Each row is a point on a landscape with many peaks, with its height.
A climber steps from a point to the highest of its 2 nearest points, and stops where none of them is higher. Distance is the straight distance between rows; heights are no part of it.
Z156: [124 179 153 133 105 141 179 149 164 132  83 168 190 136 104 131 171 144
 123  98 129  97 140 137 100 162 141 164 117 102 132 108 140 139]  (h 352)
Z707: [134 107 123  93 119 132  80 132 111 140 137 121  66 121 188 122  95  96
 114 164  34  78 150 163 147  49 114 146 166 140 126 155 150 144]  (h 193)
Z20: [172 146 173  84  95  92 109 108 123 136 145 158 142 101 105 143 192 120
 109 122 106 135  79 144 115 141 114 172 117 100 121 113 140 119]  (h 282)
Z112: [111 162 125  98 140 146  85 132  94 165 138  76  92 161 128  79 164 123
 153 174  51 104 191 131 128 124 110 134 138 157 149 179 141 171]  (h 71)
Z954: [156 162 176 105 106 108 140 125 157 128 127 165 180  86 102 151 209 120
 110 122 138 106  58 112  96 141 127 172 134 101 134  79 131 115]  (h 308)
Z996: [122 100 116  89  74 154 118 148 140 147 134 142 167 112 147 107 157 137
 131 128 123  73 101 106  85  93  95 166 134 106 163 164 188 109]  (h 539)
Z585: [118 109 131 112 105  94  88 126 110 141 112 114 146 102 114 149 142 149
 101 106 119 116 157  90 129 122 124 138 110 102 141  85 198 136]  (h 253)
Z29: [151 196 106 137 143 104 139 102 116  88 160 113 128 115 139 146 123 162
  92 107 110 186 159 103 145 145 147 108 111 108 166  60 139 136]  (h 148)
Z424: [143 154  97 149 159 107 156 134 162 127 134 143 136 116  80  94 135  94
 192 101 176 107 111 127 133 133 111 102 115 153 131 148 101  80]  (h 588)
Z25: [127 130 111 128 110 133 129 120 104  74 121 154 112 113 170 163 108  74
  70 129  91 125  97 159 129 113 114 147 126 123 143 139 127 139]  (h 202)
Z435: [140  78 174 118 100 110  90  91 103 176  97 109 157 128  73 119 162 167
 165 124 160 160 174  88 129 165 169 132  73 154 123 124 152 115]  (h 398)
Z8: [133 135 123 117 160 104 100 125  91 147 186  69  96 167 117 117  61 134
 126 141  92 129 203 133 155 111  92  79 150 157 117 124 133 150]  (h 553)
Z176: [161 122 139  91 137 145  79 132 144 133 181  90 108 131 165 108  88 118
 148 208  71 103 116 143 130  95  97 125 175 183 165 158 129 176]  (h 656)
Z89: [ 91  72  91 144 162 148 123 151 110 110 117 138 175 111 152 145 100 132
  84  83 179 102 123 110 100 118 142  95 138 119 144  74 133 124]  (h 578)
Z218: [162 154 133 126 139 109 119 109 112 110 129 122 112 117  89  99 168  92
 167 106 105 157 160 112 119 115 141 121  98 115 117  99 141 113]  (h 257)
Z784: [112 176 107 130 171  93 110 144 153 123 132 107  97 118  59 146 191 142
 137 142 142 141 150 138 153 146 116 124 140 127 135 100  98 139]  (h 510)
Z843: [ 87 137  96 126 184 119 125 147 113 117 149 135  76 123 162 195 107 109
  51 121 112 133 107 176 144 125 111 124 172 121 133 105 109 135]  (h 339)
Z449: [135  89 163 147 178 111  79 146 109 108 114 115 109 101 121 139  52 108
 125 150 156 175 139 103 176 103 188 110 153 156 114 101  96 150]  (h 371)
Z760: [132 121 132 156 188  98 108 155 117 111 117 117 120 102 126  96 103  84
 109  92 131 150 106 108 145 150 151  98 159 102 103  99 123 125]  (h 387)
Z605: [ 92 133 119 165 151 137 116 154 202 126  98 161 100  97 186 166 112  79
  85 144 124 115 103 211  85 127 133 129 167 151 136 149 122 135]  (h 425)
Z640: [ 87 108  99 159 183 157 175 174 170  98 103 165 114 128 178 136 153 125
  91 122 182  96  59 133 117 123 123 130 157  90 132  74  74 105]  (h 310)
Z894: [172 173 142 114 136 126 165  84 111 109 147 108 136 142  60 114 177 155
 158 127 130 184 156 139 137 191 154  92  96 156 107 138  89 126]  (h 329)
Z607: [151 150  58 130 134 109 130 114 137  95 158 133 124 118 132 103  88 106
 161  94 122 121 142 120 101  86 130 104 113 131 133 101 168 113]  (h 206)
Z426: [114 149 141 155 132 114 142 164 210 122  93 146 153 106 103 152 196 151
 134 123 154 107  76 142 130 162 109 159 182 101 118  75 121 140]  (h 629)
Z491: [132 110 132 125 104 107  97 127 145 140 108 150 127 123  87 141 116 129
 184 143 181 123 154 142 139 105 126 152 120 166 155 154 117 121]  (h 528)
Z599: [106  98 140 156 106 113 115 102  95 172 109  78 155 141 102 127 152 169
 109 108 132 176 178  63 111 161 133  78  62 112 113 115 193 122]  (h 452)
Z880: [144 125 119  93 111 113  93 126 115  95 123 123 105 113 149 157 121 116
  82 159 112 126 121 145 150 131 117 143 121 146 173 129 137 159]  (h 222)
Z687: [168  94 211 143 135 102  93 139 155 138  86 144 134  95 110 138 148 118
 103 159 133 143  84 130 190 210 160 162 168 151 130 114  65 151]  (h 364)
Z559: [128  88 162 123  89 167 163  87  79 149 102  97 201 127 121 106 132 150
 163 117 178 146 144  84 151 140 146  81  92 128 100 146 162  67]  (h 459)
Z31: [124 126  69 158 116 137 174  91 150  93 142 134 168 176  96 130 109 142
 138  88 194  90 174 144 133 148 134  90  93 169 149 145  92  90]  (h 664)
Z207: [139 131 200 130 179 120  87 173 131 128 138 119 126 125 103 106  95  99
 138 183 123 140 118 137 152 135 149 120 164 164 140 158  69 168]  (h 418)
Z453: [103  87 178 139  94 117  98 106 114 164  81 100 178 134 106 132 143 179
 117 127 175 151 178  60 125 166 168 107  69 136 122  94 182 128]  (h 422)
Z717: [163 150 192 113 111 120 129  96 138 104  92 132 188  95 133 127 174 160
  82 130 159 154 100 114 154 173 181 104 110  98  85  68 118 103]  (h 230)
Z930: [136 111  78  96 116 159 112 117 114 114 150 137  63 131 190 109  99 116
 148 144  93 102 140 158 123  47  95 137 136 114 119 147 135 124]  (h 181)
Z40: [161  56 165 101  60 164 123  94 103 157  83 126 142 138 104  93 147 180
 193 116 104 118 131  94 122 164 152 165  98 141 112 182 164 134]  (h 498)
Z742: [196 114 159 101 108 140 131 115 158 172 132 136 114 121  66 108 168 120
 227 152 116 121  99 151 126 139 101 126 109 178 128 185  94 107]  (h 313)
Z144: [118 105 116 120 144 144 152 135  94 116 144 157 114 146 153 113  67  88
 143  84 134 143 115 161 116 122 106 128 141 109 102 145 137  94]  (h 445)
Z228: [112 160  82 134 148 120 112 161 180 168 151 123  96 130 135 141 122 139
 132 153 133 128 126 187  92 103  95 109 133 128 144 173 125 131]  (h 347)
Z590: [ 71 100 111 172 189 135 108 180 157 146 107 125  90 148 109 138 109 130
 138 142 175 132 159 156 160 135 141 133 178 149 143 133  59 141]  (h 432)
Z274: [124  92  93 128 110 170 161 117 150 132 138 154 103 176 122 158  88 142
 191 157 175 106 115 184 125 106 108 125 122 192 141 200  64 105]  (h 472)
Z635: [140 102 110 114  68 157 123  79 113 144 114 108 106 166  95  93 183 152
 200 110  82 114 153 113 115 163 113 168  99 135  99 165 155 151]  (h 561)
Z46: [136 163  63 113 155 151 132 108 117 134 213  87  78 153 163  94  98 122
 169 155  68 103 136 136 124  83  73 109 184 138 109 151 115 146]  (h 157)
Z787: [163 152 135 109 154 115  95 107 100 105 170  74 106 129  96 112 122  90
 167 149  46 126 182 111 126  90 128  86 142 167 112 104 157 164]  (h 228)
Z290: [179 115 143 107 139 116  95  84 100 114 164 100 106 121  69  88 155  82
 201 129  82 145 165 112 112 104 141 109 112 154  89 115 136 126]  (h 243)
Z126: [ 95 122 119 110  91 111 117 119  99 161 129 115 170 141  84 143 160 163
 139 104 155 107 158  89 114 136 105 143 107 120 128 119 187 129]  (h 270)
Z105: [104 161 133 131 133 141 170 157 159 111 111 163 119 136 158 176 157 123
  69 150 142 126  65 168 121 129 100 152 129  89 144 137 101 131]  (h 314)
Z617: [112 177  82 114 145 154 138 136 147 172 196  78  70 133 172 133 142 121
 159 196  74 120 117 167 112  77  64 105 187 145 124 182 140 137]  (h 140)
Z716: [107 148 118 130 136 145  96 115 112 145 160  76 103 180 118  81 122 116
 183 173  73  85 218 146 137  85 111 114 148 171 125 176 113 162]  (h 82)
Z518: [130 132 168 123 164 137 118 151  92 110 128 125 111 132 113 105 104  73
 146 140 107 147 129 152 145 136 119 120 156 140 124 163 111 139]  (h 448)
Z973: [152 166 123 153 146  90 155 122 187  69 130 159 162  94 149 118 122 124
  93  96 148 117  71  97 125 156 167 139 146 101 119  39 120 131]  (h 265)
Z622: [123 124  78  91  79 161 155 109 115 102 126 125 134 151 131 157 147 174
 168 154 151 100 106 123 111 121  93 154 114 137 144 158 156 155]  (h 288)
Z554: [ 84 102 127 104 130 151 151 148 100 120 112 154 132 163 125 184 109 188
  99 139 195 122 113 148 123 136 128 132 100 117 130 151 100 137]  (h 385)
Z579: [135 180  91 135  92 152 172  94 126 144 141 125 120 154 104 106 180 120
 210 107  93 139 130 159 121 132  96 155 136 121 107 186 124 113]  (h 551)
Z416: [164 118 217 135 161  83  58 120 134 107 137 111 121  98 107 107 106  84
  99 158 108 148 132 114 170 161 173 119 156 165  95  78  93 157]  (h 369)
Z761: [103  51 108 172 176 137 143 163 164  78  87 154 127 126 162 123 116 142
 120 106 192  85  79 112 140 119 167 119 161 111 108  58  85 126]  (h 338)
Z831: [ 90 125 106 138 175 143 107 171 172 167 158 135  72 144 147 149  80 116
 129 171 150 131 127 208  95 101 110 112 157 165 148 174  77 124]  (h 370)
Z233: [160  68 185 133  83 102  84  98 105 115 114 124 148 101 132 116 104 117
 102 110  99 158 149  86 126 109 145 116  91 110 100 114 183 106]  (h 426)
Z775: [153 140 141 122 126 106 102  93  84 151 157  63 117 128 137 113 123 155
 107 146 102 190 192  96 163 123 130  53  91 110 105 104 159 116]  (h 503)
Z858: [119  96 118 127 100 144 125 120 133 156 123 145 110 164 107 152  80 142
 201 169 167 133 143 151 146 107 128 171 136 196 153 190  98 139]  (h 501)
Z815: [160  94 202 129  80 113 107  90 128 118 101 135 202  95 154 105 103 122
  82 109 135 138 124  98 135 142 175 105 102 113  92 104 169  89]  (h 407)
Z121: [161  61 178 105  67 143 111  99  93 129 106 125 160 128 125  98 152 146
 139 102  81 135 136  96 116 139 136 145  94 100 115 153 178 115]  (h 457)
Z320: [ 93 194 109 147 121 128 176 135 177 132 146 153 117 105 203 181 158  87
  73 150 125 132  54 159  98  82 102 163 132  86 149 129 125  95]  (h 267)
Z98: [106  81 152 124  95 133 119 164 134 143 111 157 197  88 140 159 130 114
  79 115 144  84  64 119 109 129 115 160 152 120 154 143 153 125]  (h 648)
Z130: [ 94 172  55 121 199 130 140 139 122 103 166 105  74 136 127 127 116 102
 135 136 129 116 162 146 137  83 114  91 146 166 156 131 107 112]  (h 478)
Z282: [124  56 175 176 147  85  61 148 129 129  96 135 104 103 139 116  71  90
  87 118 120 155 159  83 179  86 179 132 132 115 107  84 111 137]  (h 388)
Z863: [143 122  96 124 111 136 167  86  83  96 159 136 155 141 129 119 106 134
 168 106 182 125 127 100 135  97 118  97  95 119  89 123 130  74]  (h 421)
Z250: [ 97  50 111 139  79 153 107 129  88 175 119 127 115 176 127 115  97 161
 169 113 116 127 164 127 128 103 126 161 108 115 113 196 139 134]  (h 256)
Z322: [124  51 125 111  57 140 109  81  84 148 121  92 138 146 152 137 105 189
 117 126 106 123 164  60 128 115 112 135  88 113 108 114 215 147]  (h 194)
Z378: [150 127 125 121  74 172 193  83  88 131 116 125 190 151 117  86 160 169
 163 107 136 122 154  86 132 139 131 111  79  97 107 156 131  95]  (h 492)
Z618: [131  93 162 112 114 146 173 109  79 121 109 150 184 121 140 100 104 127
 151 106 199 132 123  88 151 112 135  98 103 114  97 128 136  57]  (h 439)
Z161: [164 107 199 161 126  59  67 108 151 104 121 142 128  87 111 107 118  56
  85 111  76 137 122 126 146 156 159 144 132 130  80  77 117 127]  (h 382)
Z179: [141  88 185 148 124  83  66 136 126 115 106 138 116 102 120 110  99  73
  95 108  79 139 155 117 142 106 145 140 117 106 115 110 143 111]  (h 405)
Z380: [ 65  79 110 161 164 124  82 174 137 189  88 136  88 137 131 175 106 161
 105 146 165 143 152 134 164 108 157 180 167 142 163 116  87 164]  (h 401)
Z524: [152 128 173 148 138 106 102 115 112  95 107 103 120 122 118 123 129 114
  81 129 102 187 169 117 153 178 152  97 102 112 107  89 129 152]  (h 291)
Z796: [110 151 178 134  94 153 187 104 101 106 110 127 201 152 145 133 131 167
  63 125 167 158 157  91 122 167 162 104  96  85 102  77 151 114]  (h 192)
Z283: [111 163  96 122 123 106 101 149 133 174 137 117  97 155 111 132 139 161
 131 143 108 126 156 179 112 128 112 133 113 111 126 184 142 161]  (h 325)
Z361: [164 127 169 108 151 147 111 145 145 174 131 103 115 130  63 103 165 104
 201 198 109 133 108 133 118 126 136 125 115 197 160 200  72 149]  (h 336)
Z978: [118  86 156 169 107 112 119 157 148 125  86 124 185 123 126 131 181 168
  77 119 143  93 103 103 158 182 149 151 160  85  97  73 124 162]  (h 299)
Z103: [171 138 173 142 132 143 181  65 112 157 116 116 166 134  64 114 187 144
 168  79 130 186 164 121 133 191 161  77  71 137  86 115 124  94]  (h 356)
Z861: [151 150 158 141 119 112 131 125 133 104  90 144 157 123 108 130 153 136
  99  94 119 152 149 128 126 179 151 136  99  93 131  93 131 147]  (h 316)
Z198: [113 193 107 139 116 108 148 119 121 109 142 151 135  92 156 154 155  87
  99  92  92 133 103 119 128  96 128 181 152  94 164  85 168 110]  (h 200)
Z601: [165 116  95 133 111 126 109 114 121 135 147 100 144 138  97  97 114 151
 176 121 133 134 149 131 129 146 118 103 113 147 124 180 118 136]  (h 456)
Z446: [140 192 108 138 143  73 145  96 115  97 157 135 122  81 161 138 125  82
  90  82  93 152  92  73 145 108 165 154 134 103 153  33 152 116]  (h 178)
Z354: [ 80 130  90 101 106 149 143 135 132 137 121 145 113 143 161 183 151 145
 118 155 157 105 114 171 100 106  86 158 129 131 157 151 162 128]  (h 322)
Z733: [129  89 136 140 134 135 116  96  80 144 177  64  97 174 145  97  50 117
 154 148  80 139 223  95 152  98  84  67 140 164 107 113 148 140]  (h 529)
Z788: [135 209 156 121 111 145 201 138 177 153 128 165 175  99 118 153 214 120
 156 123 132 127  64 127  72 117 117 176 137 103 163 111 133 101]  (h 350)
Z847: [164  97 207 121 118 137 127  77 118 171  93 115 165 108  77 109 174 149
 151 110 151 174 157 129 133 192 170  87  82 147  98 103 142 100]  (h 378)
Z969: [116 137  78 129 143 166 170 119 171 107 190 120  79 168 116 143 111 123
 171 173 145 122 109 184 108 102  83 100 133 182 122 208  72 109]  (h 436)
Z293: [ 80  57 154 133  80 110 114 120  87 156  87 120 115 171 124 163 103 156
 114 127 118 142 179  61 126 112 120 150  68 125 130 116 208 146]  (h 216)
Z291: [110  94 102 115  79 178 144 127 100 144 110 135 153 174 146 106 129 174
 138 103 125 102 153 125 104 118 113 149  91  81 115 181 146 130]  (h 279)
Z88: [118 143  99 170 206  99 106 166 165  88 130 109  91 103 134 113 116  92
  93 118 101 127 104 125 155 132 146 114 189 118 108  76 103 158]  (h 361)
Z381: [135 154  99 134 120 162 180 130 114  85 128 149 163 131 153 114 128 134
 123  89 139 138 129 117 101 121 137 131  99  88 158 117 127 121]  (h 566)
Z240: [127 139 139 169 156 124 118 160 183 107  97 155 111 115 136 127  99  73
 105 111 114 122 104 197 125 145 135 139 164 130 117 128 110 140]  (h 475)
Z44: [ 63 129 140 149 180 152 107 174 139 157 127 124  94 154 127 142 102 102
 141 172 141 137 161 198 127 120 133 121 183 179 149 183  87 146]  (h 399)
Z911: [ 97 200 103 133 143 127 186 140 192  89 138 179 124 129 153 162 130 134
 133 134 182 116  92 164  95  89 119 153 135 110 141  87 111 104]  (h 331)
Z427: [ 98 104 160 114 135 109  85 136  68 143  86 107  92 152 123 151 134 135
  97 155 135 156 153  95 175 183 145 160 104 148 156 136 146 164]  (h 381)
Z586: [150 131  59  96 145 144 137 107 103 105 191 129  64 147 195  96  71 114
 138 121  74 124 106 137 122  75 105 122 155  99 100 127 128 127]  (h 170)
Z851: [165 118 118 109 103 105 116 113 112 107 164 156 138  94 182  97 104 102
  87 107 109 110  70 106 125  92 122 148 115  88 119 137 154  94]  (h 383)
Z117: [ 95 122 120 108 108 135 125 142  63 143  98 108 106 171 130 136 146 164
 115 132 124 138 132 118 143 170 127 152  84 116 125 179 159 161]  (h 337)
Z885: [128  68 128 160 169 112 103 147 138  83  91 134 123  94 132 138  82 135
 116 126 188 143 106 101 162 115 192 104 138 123  97  75  92 131]  (h 357)
Z357: [148 100 200 150 117  99 107 127 147 141  74 144 154  98  92 150 188 129
  91 109 120 131  92 133 166 203 147 158 147 102  95  88 102 152]  (h 332)
Z932: [141 111 114 135 106 114  97 110  98 148 141  83 147 130 104 124 112 166
 133 116 121 166 178 105 121 145 137  81  85 117 103 142 164 136]  (h 479)
Z439: [137  95 151 177 147 100 132 146 161  99  91 168 127 103 151 119  82  66
  86  85 126 110  72 145 155 181 142 145 165 128  99 102 102 129]  (h 524)
Z308: [ 76 151  92 102 153 140 113 151 122 181 133  77  63 158 146 146 123 139
 139 192  92 101 178 167 134  98 114 121 157 202 152 203 143 183]  (h 108)
Z576: [113  87  92 137 148 142 110 161 132 110  94 132 152  90 139 139 110 108
 127 106 159 107 115 126 101 115 130 111 133 146 178 123 149 128]  (h 546)
Z164: [132 104 137 110 117 115  69 142 122 128 114 129  90 103 167 150  86  82
  84 166  81 108 140 149 155  87 128 149 139 161 171 152 126 159]  (h 207)
Z750: [ 92 140  75  90 160 170 141 142 119 161 176  71  52 166 162 157 128 155
 126 205  89 106 143 164 127  96  71 107 163 169 153 185 116 159]  (h 123)
Z979: [160 104 110 111  77 184 114  87 141 118 128 113  86 142 125  81 112 159
 203 155  94 111 144 127 139 142  92 150 158 133  92 164 101 162]  (h 571)
Z904: [130 149 211 123  93 145 164 117 139 118  73 133 219 124 139 124 146 174
  48 146 174 108 136  90 146 172 186 110 118  96  78  60 123 132]  (h 212)
Z467: [152 136 133 132  83 157 172  70 103 119 133 121 128 173  84 118 161 136
 208  99  86 153 163 134 121 174 103 148 112 133  94 144 147 127]  (h 641)
Z701: [107 128  52 126 169 143 119 153 133  95 131 114  95 112 146 143 111 113
 112 120 134 123 134 151 109 106 121  91 138 165 188 132 129 138]  (h 511)
Z521: [159 145 103 111 133 111 121 109  76 133 184  84 101 142 146 123  82 138
 117 122  72 157 170 116 157  96 100  92 127 103 100 105 156 132]  (h 527)
Z572: [159 157 153  98  72 112 116 118 161 133 135 168 119 104 142 136 176 104
 133 139  79 112  83 162 102  96  99 186 123 101 119 157 156 102]  (h 258)
Z209: [187 122 205 124 123  97  84  87 114 125 135 114 130 108 106 104 150  95
 101 122  78 180 143 131 132 169 157 112 105 123  95  97 139 133]  (h 271)
Z141: [162 169 124  87 175  99  93 142 142 122 197  95  91 114 137 126  97 112
 111 181  94 117 102 139 132 112  93  93 158 166 158 129 134 155]  (h 611)
Z710: [107 107 136 156 143 129 134 133  87 126 134 134 122 159 139 127  85  95
 113  86 121 169 167 138 124 122 102 116 111  83 102 120 141 108]  (h 471)
Z315: [145 141 131 110 158  90  60 148 125 160 166  98 111 123 115 116  97 134
 132 152 107 130 162 140 145 127 109 110 152 150 144 138 136 149]  (h 579)
Z70: [104  74 127 172 138 132 120 118  83 140 144 103  91 166 131 138  56 107
 128 119 103 173 205 108 124 102  94  70 102 132 110 110 156 124]  (h 502)
Z200: [128 162  51 122 125 153 165 106 156  81 186 131  94 154 140 142 110 139
 171 145 126 126 127 174 104 102  99 116 138 157 136 165 118 125]  (h 402)
Z371: [ 97 190 121 130 129 155 211 163 172 102 134 181 170 118 171 154 140 108
  81 133 167  82  73 125  66  70 150 155 153  93 141  71 103 115]  (h 306)
Z804: [ 97  74 126 128 168 150 135 153 126 113 112 148 114 145 124 169  79 175
  96 131 190 150 122 163 139 151 149 117 124 135 137 137  58 130]  (h 408)
Z257: [124 100 129  81  73 154 131 139 129 175 110 129 160 138 126  95 183 172
 162 142 148  83 100  93  96 130 103 161  91 122 172 184 157 107]  (h 495)
Z564: [115 143  87 128 100 149 142 141 131 155 123 135 116 169 140 112 140 177
 141 133 134 125 133 164 103 127 104 134  87 105 128 215 112 144]  (h 303)
Z487: [135 154 133  99 103 179 214 167 122 148 141 169 217 137 122 100 109 146
 102 117 161  65 136 105  66 113 137 114 137 103 121 127 117 117]  (h 576)
Z85: [ 79 104 101 117  96 119 116 122  63 173 121  95 134 173 105 139 144 194
 134 120 158 121 141  76 129 156 130 141  63 138 112 160 183 153]  (h 301)
Z142: [146 153 137 115  97 172 206 153 109 150 104 151 203 137 114 104 149 168
 141 107 147  94 122 103 104 128 124 116  91  91 131 174 119 106]  (h 532)
Z876: [134 170 122 121 136 143 137 137 116 124 149 121 100 144 101 106 155  87
 188 142 103 136 135 171 116 124  97 130 150 134 117 189 121 127]  (h 490)
Z326: [127 150  89 125 116 164 206 124 139  84 118 152 164 161 117 136 124 167
 133 108 185 105 147 135 112 134 129 103  82 137 151 139  89 113]  (h 621)
Z318: [125 118 150 128 112 137 132 169 180 165 105 164 176  94 141 123 147 101
 129 116 141  90  68 141  91 125  95 163 152 112 158 157 165  91]  (h 593)
Z800: [107 185  57 115 145 128 165 122 186  91 158 153  84 120 171 178 125 126
 142 153 155 124 114 174  83  62 110 125 124 147 154 118 133 106]  (h 365)
Z39: [151 171 110 101 137 116 129 127 150  78 140 124 100 110 130 153 138 139
 104 169 143 144 102 146 140 144 102 120 123 138 174 116 124 142]  (h 239)
Z196: [ 99 116 129 117 117 119  87 124  81 175 124  78  72 178 105 109 146 133
 160 151  67 128 203 109 143 123 121 145 106 159 121 160 162 170]  (h 58)
Z826: [102  98 139 120 147 120  99 132  64 133 109  96  93 130 154 156  95 130
  57 144 123 157 170 106 183 143 124 106 119 120 146 112 137 147]  (h 413)
Z839: [103 108 133 155 118 101  94 141 144 134  97 127 162 100 141 144 165 140
  44  98 121  93 131  96 144 145 127 159 140  86 141  64 156 139]  (h 272)
Z628: [ 92  52 180 128  94 128 116 138  84 157  89 146 130 169 118 153  87 133
 134 108 133 146 163 114 135 111 135 175  98 105 124 160 162 130]  (h 238)
Z501: [170 116 227 125 168 106  62 141 138 154 122 126 123 108  89 111 134 117
 129 180 125 161 124 123 166 166 179 139 160 162 130 122  61 168]  (h 393)
Z53: [139 192  87 158 157 117 159 137 171  71 142 149 135  99 155 143 126 123
  93  96 127 143  81 124 109 132 158 132 143 110 171  76 115 140]  (h 290)
Z598: [161 187 148 145 153 113 168  85 123  86 140 122 141 125  83 129 172 154
 146 102 148 201 147 108 137 171 176 101 100 112 108  69  98 106]  (h 302)
Z447: [ 61  88 122 136 172 110  86 166 121 153  99 122  77 129 145 190 105 128
  68 133 125 120 139 161 169 131 127 147 179 132 142 107 107 163]  (h 372)
Z985: [137 138 118 139 124  97 149 122 141 110 142 185 154 108 195  89  95  71
  63  77 110  96  66 113 103 108 144 164 119  83 124 116 130  85]  (h 360)
Z745: [142 114 112  99  99 118 131 114  95 111 162 154 160 119 154 112  97 138
 129 103 146 115 101  99 103  67 116 132 110  78  94 123 160  87]  (h 400)
Z93: [170  94 130 103 105 178  86 110 138 113 155 108  94 124 159  81  89 128
 177 184  82 120  99 125 134 127  88 137 175 149 124 173 111 169]  (h 612)
Z621: [111 188  64 162 195  98 151 149 177  78 165 124  85  98 137 153 117 131
  98  97 108 145  93 122 138 112 157 120 179 110 124  59 110 145]  (h 326)
Z834: [154  80 181 132 114 146 156 158 141 141  94 161 196  76 139 141  94 124
  99 114 162  99  48 114 137 158 134 125 140 132 147 145 132 123]  (h 599)
Z678: [ 99 156 107 133 138 120 174 146 150 120 158 197 173 120 190 127  98  94
  64  91 139  80  64 110  65  85 162 157 141  85 125  76 119 108]  (h 335)
Z842: [159 160  93  82 103 143 130 104 142 101 141 110 103 142 111 137 170 166
 163 177 123 133 115 122 115 162 100 131  97 162 174 153 137 155]  (h 261)
Z793: [178 121 145 134 111 110 122 119 133 144 135 138 179 116 103  83 102 141
 167  87 144 133 132 126 113 161 137  98 111 123 104 135 140  97]  (h 438)
Z204: [142  91 158 131 143 151 148 134 117 113  96 154 147 125 136 134  61 173
 124 123 193 153 122 149 152 150 166  76 103 140 118 155  83 114]  (h 390)
Z219: [ 95 161  66 136 124 146 114 106 147 158 164  80  69 174 146 116 136 132
 171 192  90  80 200 173 129  76 107 103 156 181 118 208 114 148]  (h 93)
Z998: [ 75 135  83 151 189 128 157 155 155  87 145 150  85 125 182 184 142 127
  55 111 144 129  63 152 132 128 114 138 178 100 133  69  82 109]  (h 297)
Z205: [148 212 106 138 162  96 154  91 122 111 167 130 115 124  84 109 174 120
 169 103 133 175 161 109 132 131 142 125 111 124 150  74  99 106]  (h 278)
Z173: [ 76 111 132  99 118 148 152 162 127 132 104 163 144 137 144 183 146 152
  77 160 192  96  92 138 117 106 111 162 123 106 144 125 115 133]  (h 355)
Z116: [145  87 191 161 140 134 156 139 154 119  66 186 163  90 156 131  76 114
  97  99 147  99  60 131 180 178 151 126 159 139 115 104  93 118]  (h 563)
Z856: [172 129 160 158 115  83 120 104 168  81 110 143 175  76 149 120 131 125
  66 112 142 118  82 105 154 166 175 118 127 107  85  55 111 126]  (h 247)
Z690: [114 164  98 142 184 111 155 148 125 113 142 150 115 119 142 113 106  80
 131  79 143 143  88 123 126 123 130 131 143  86 111 113 127  97]  (h 415)
Z517: [ 84 103  94 128 193 130 107 146  85 135 167 107  85 159 120 125  80 118
 125 141 155 127 170 138 159  97 123  86 144 169 145 148  75 123]  (h 451)
Z875: [182 134 156  85  89 133 120 121 160 157 141 141 100 122 105 115 188 126
 195 168 100 131  88 166  99 120  87 164 121 130 120 167 131 119]  (h 289)
Z845: [141 155  53 166 121 113 154  94 151 105 169 117 135 156  89 123 125  99
 172 101 161  98 139 134 138 126 117 100 119 173 133 170  94  81]  (h 623)
Z662: [120 117 119 106  96 156 131 152 125 180  88 111 101 158 119 118 175 162
 169 153 135 123  90 116 113 183 119 166  83 178 155 210 158 162]  (h 406)
Z976: [ 80  92 184 125 108 132 136 154 107 140  70 130 199 129 113 161 149 167
  69 131 176 100 108  74 148 182 161 154 138 111 115  95 139 160]  (h 268)
Z612: [130 113 106 109  86 165 159 118 116 179 108 118 129 167 109  95 185 168
 186 138 143 105 107 105 136 171  96 153  92 141 143 211 124 115]  (h 455)
Z324: [109 100 122 115 170 123 108 134  78 123 151 116 100 131 148 137  78 124
 100 141 173 154 148 128 166 139 122  97 142 138 134 118 109 116]  (h 433)
Z22: [105 108 125 122 130 172 164 174 120 135 125 155 220 117 131 130 114 141
  73 105 189  75 112 108  75 140 130 116 163 114 138  93 126 127]  (h 622)
Z726: [149 127 171 141 115 130 144 101 135 138 124 124 215 112 141  89  89 140
 128  87 174 157 125 106 117 160 163  68 119 121  76  90 174  69]  (h 419)
Z689: [128 194 145 137 109 141 192 144 162 126  95 172 172 105 127 132 177 106
 147  90 107 116 103 154  82 113 138 165 141  99 144 134 155 108]  (h 389)
Z948: [173 149  73 107 120 120  96 116 123 107 155 102 101 109 119 109 118 119
 169 127  64 114 159 129 116  82 120 106 127 143 132 126 159 151]  (h 217)
Z569: [113 175  97 133 133 114 138 133 138 111 136 142  96  85 181 170 154  64
  69 136  86 124  76 146 133  90 102 157 153 107 147 132 137 121]  (h 229)
Z898: [120 192 135 167 124 120 173 133 136 125 138 154 173 115 107 126 153 108
 162  52 110 147 127 120  85 111 152 154 136  88 128  86 152 107]  (h 429)
Z451: [132 199 102 153 102 131 159 113 119 155 180 136 133 133 126 118 161 117
 198  85  78 164 122 140  93  99 133 167 149  88 132 137 148 103]  (h 480)
Z405: [ 85 126 136 164 170 117  91 168 137 117  95 113  88 136  89 126 141 114
 137 132 136 141 164 152 167 151 126 138 172 125 128 108  98 150]  (h 466)
Z122: [114 183 109 151 148 106 141 145 201 137 103 140 128 117  71 145 214 146
 158 121 174 120 122 143 124 145 112 143 142 117 129 101 102 116]  (h 560)
Z795: [146 140 127 136 159 107  98 151 179 131 113 134 113  95  85  98 144  98
 178 135 163 124 123 139 122 135 123 124 132 160 148 129  99 114]  (h 559)
Z160: [169 184 138 117 138  72 119  85 110 122 162 106 115  82 137 147 152 122
  80 100  78 176 146  87 155 135 151 116 115 110 141  25 154 119]  (h 161)
Z23: [135 119 122 117 115 142 104 152 147 176  92 109 101 138  94 111 158 130
 189 178 127 131 129 132 117 141 132 151 104 185 180 212 109 149]  (h 363)

Where does a climber stop that starts at each point below?
Z196 => Z804
Z112 => Z804
Z371 => Z22
Z572 => Z98
Z200 => Z31
Z293 => Z426
Z998 => Z426
Z126 => Z22
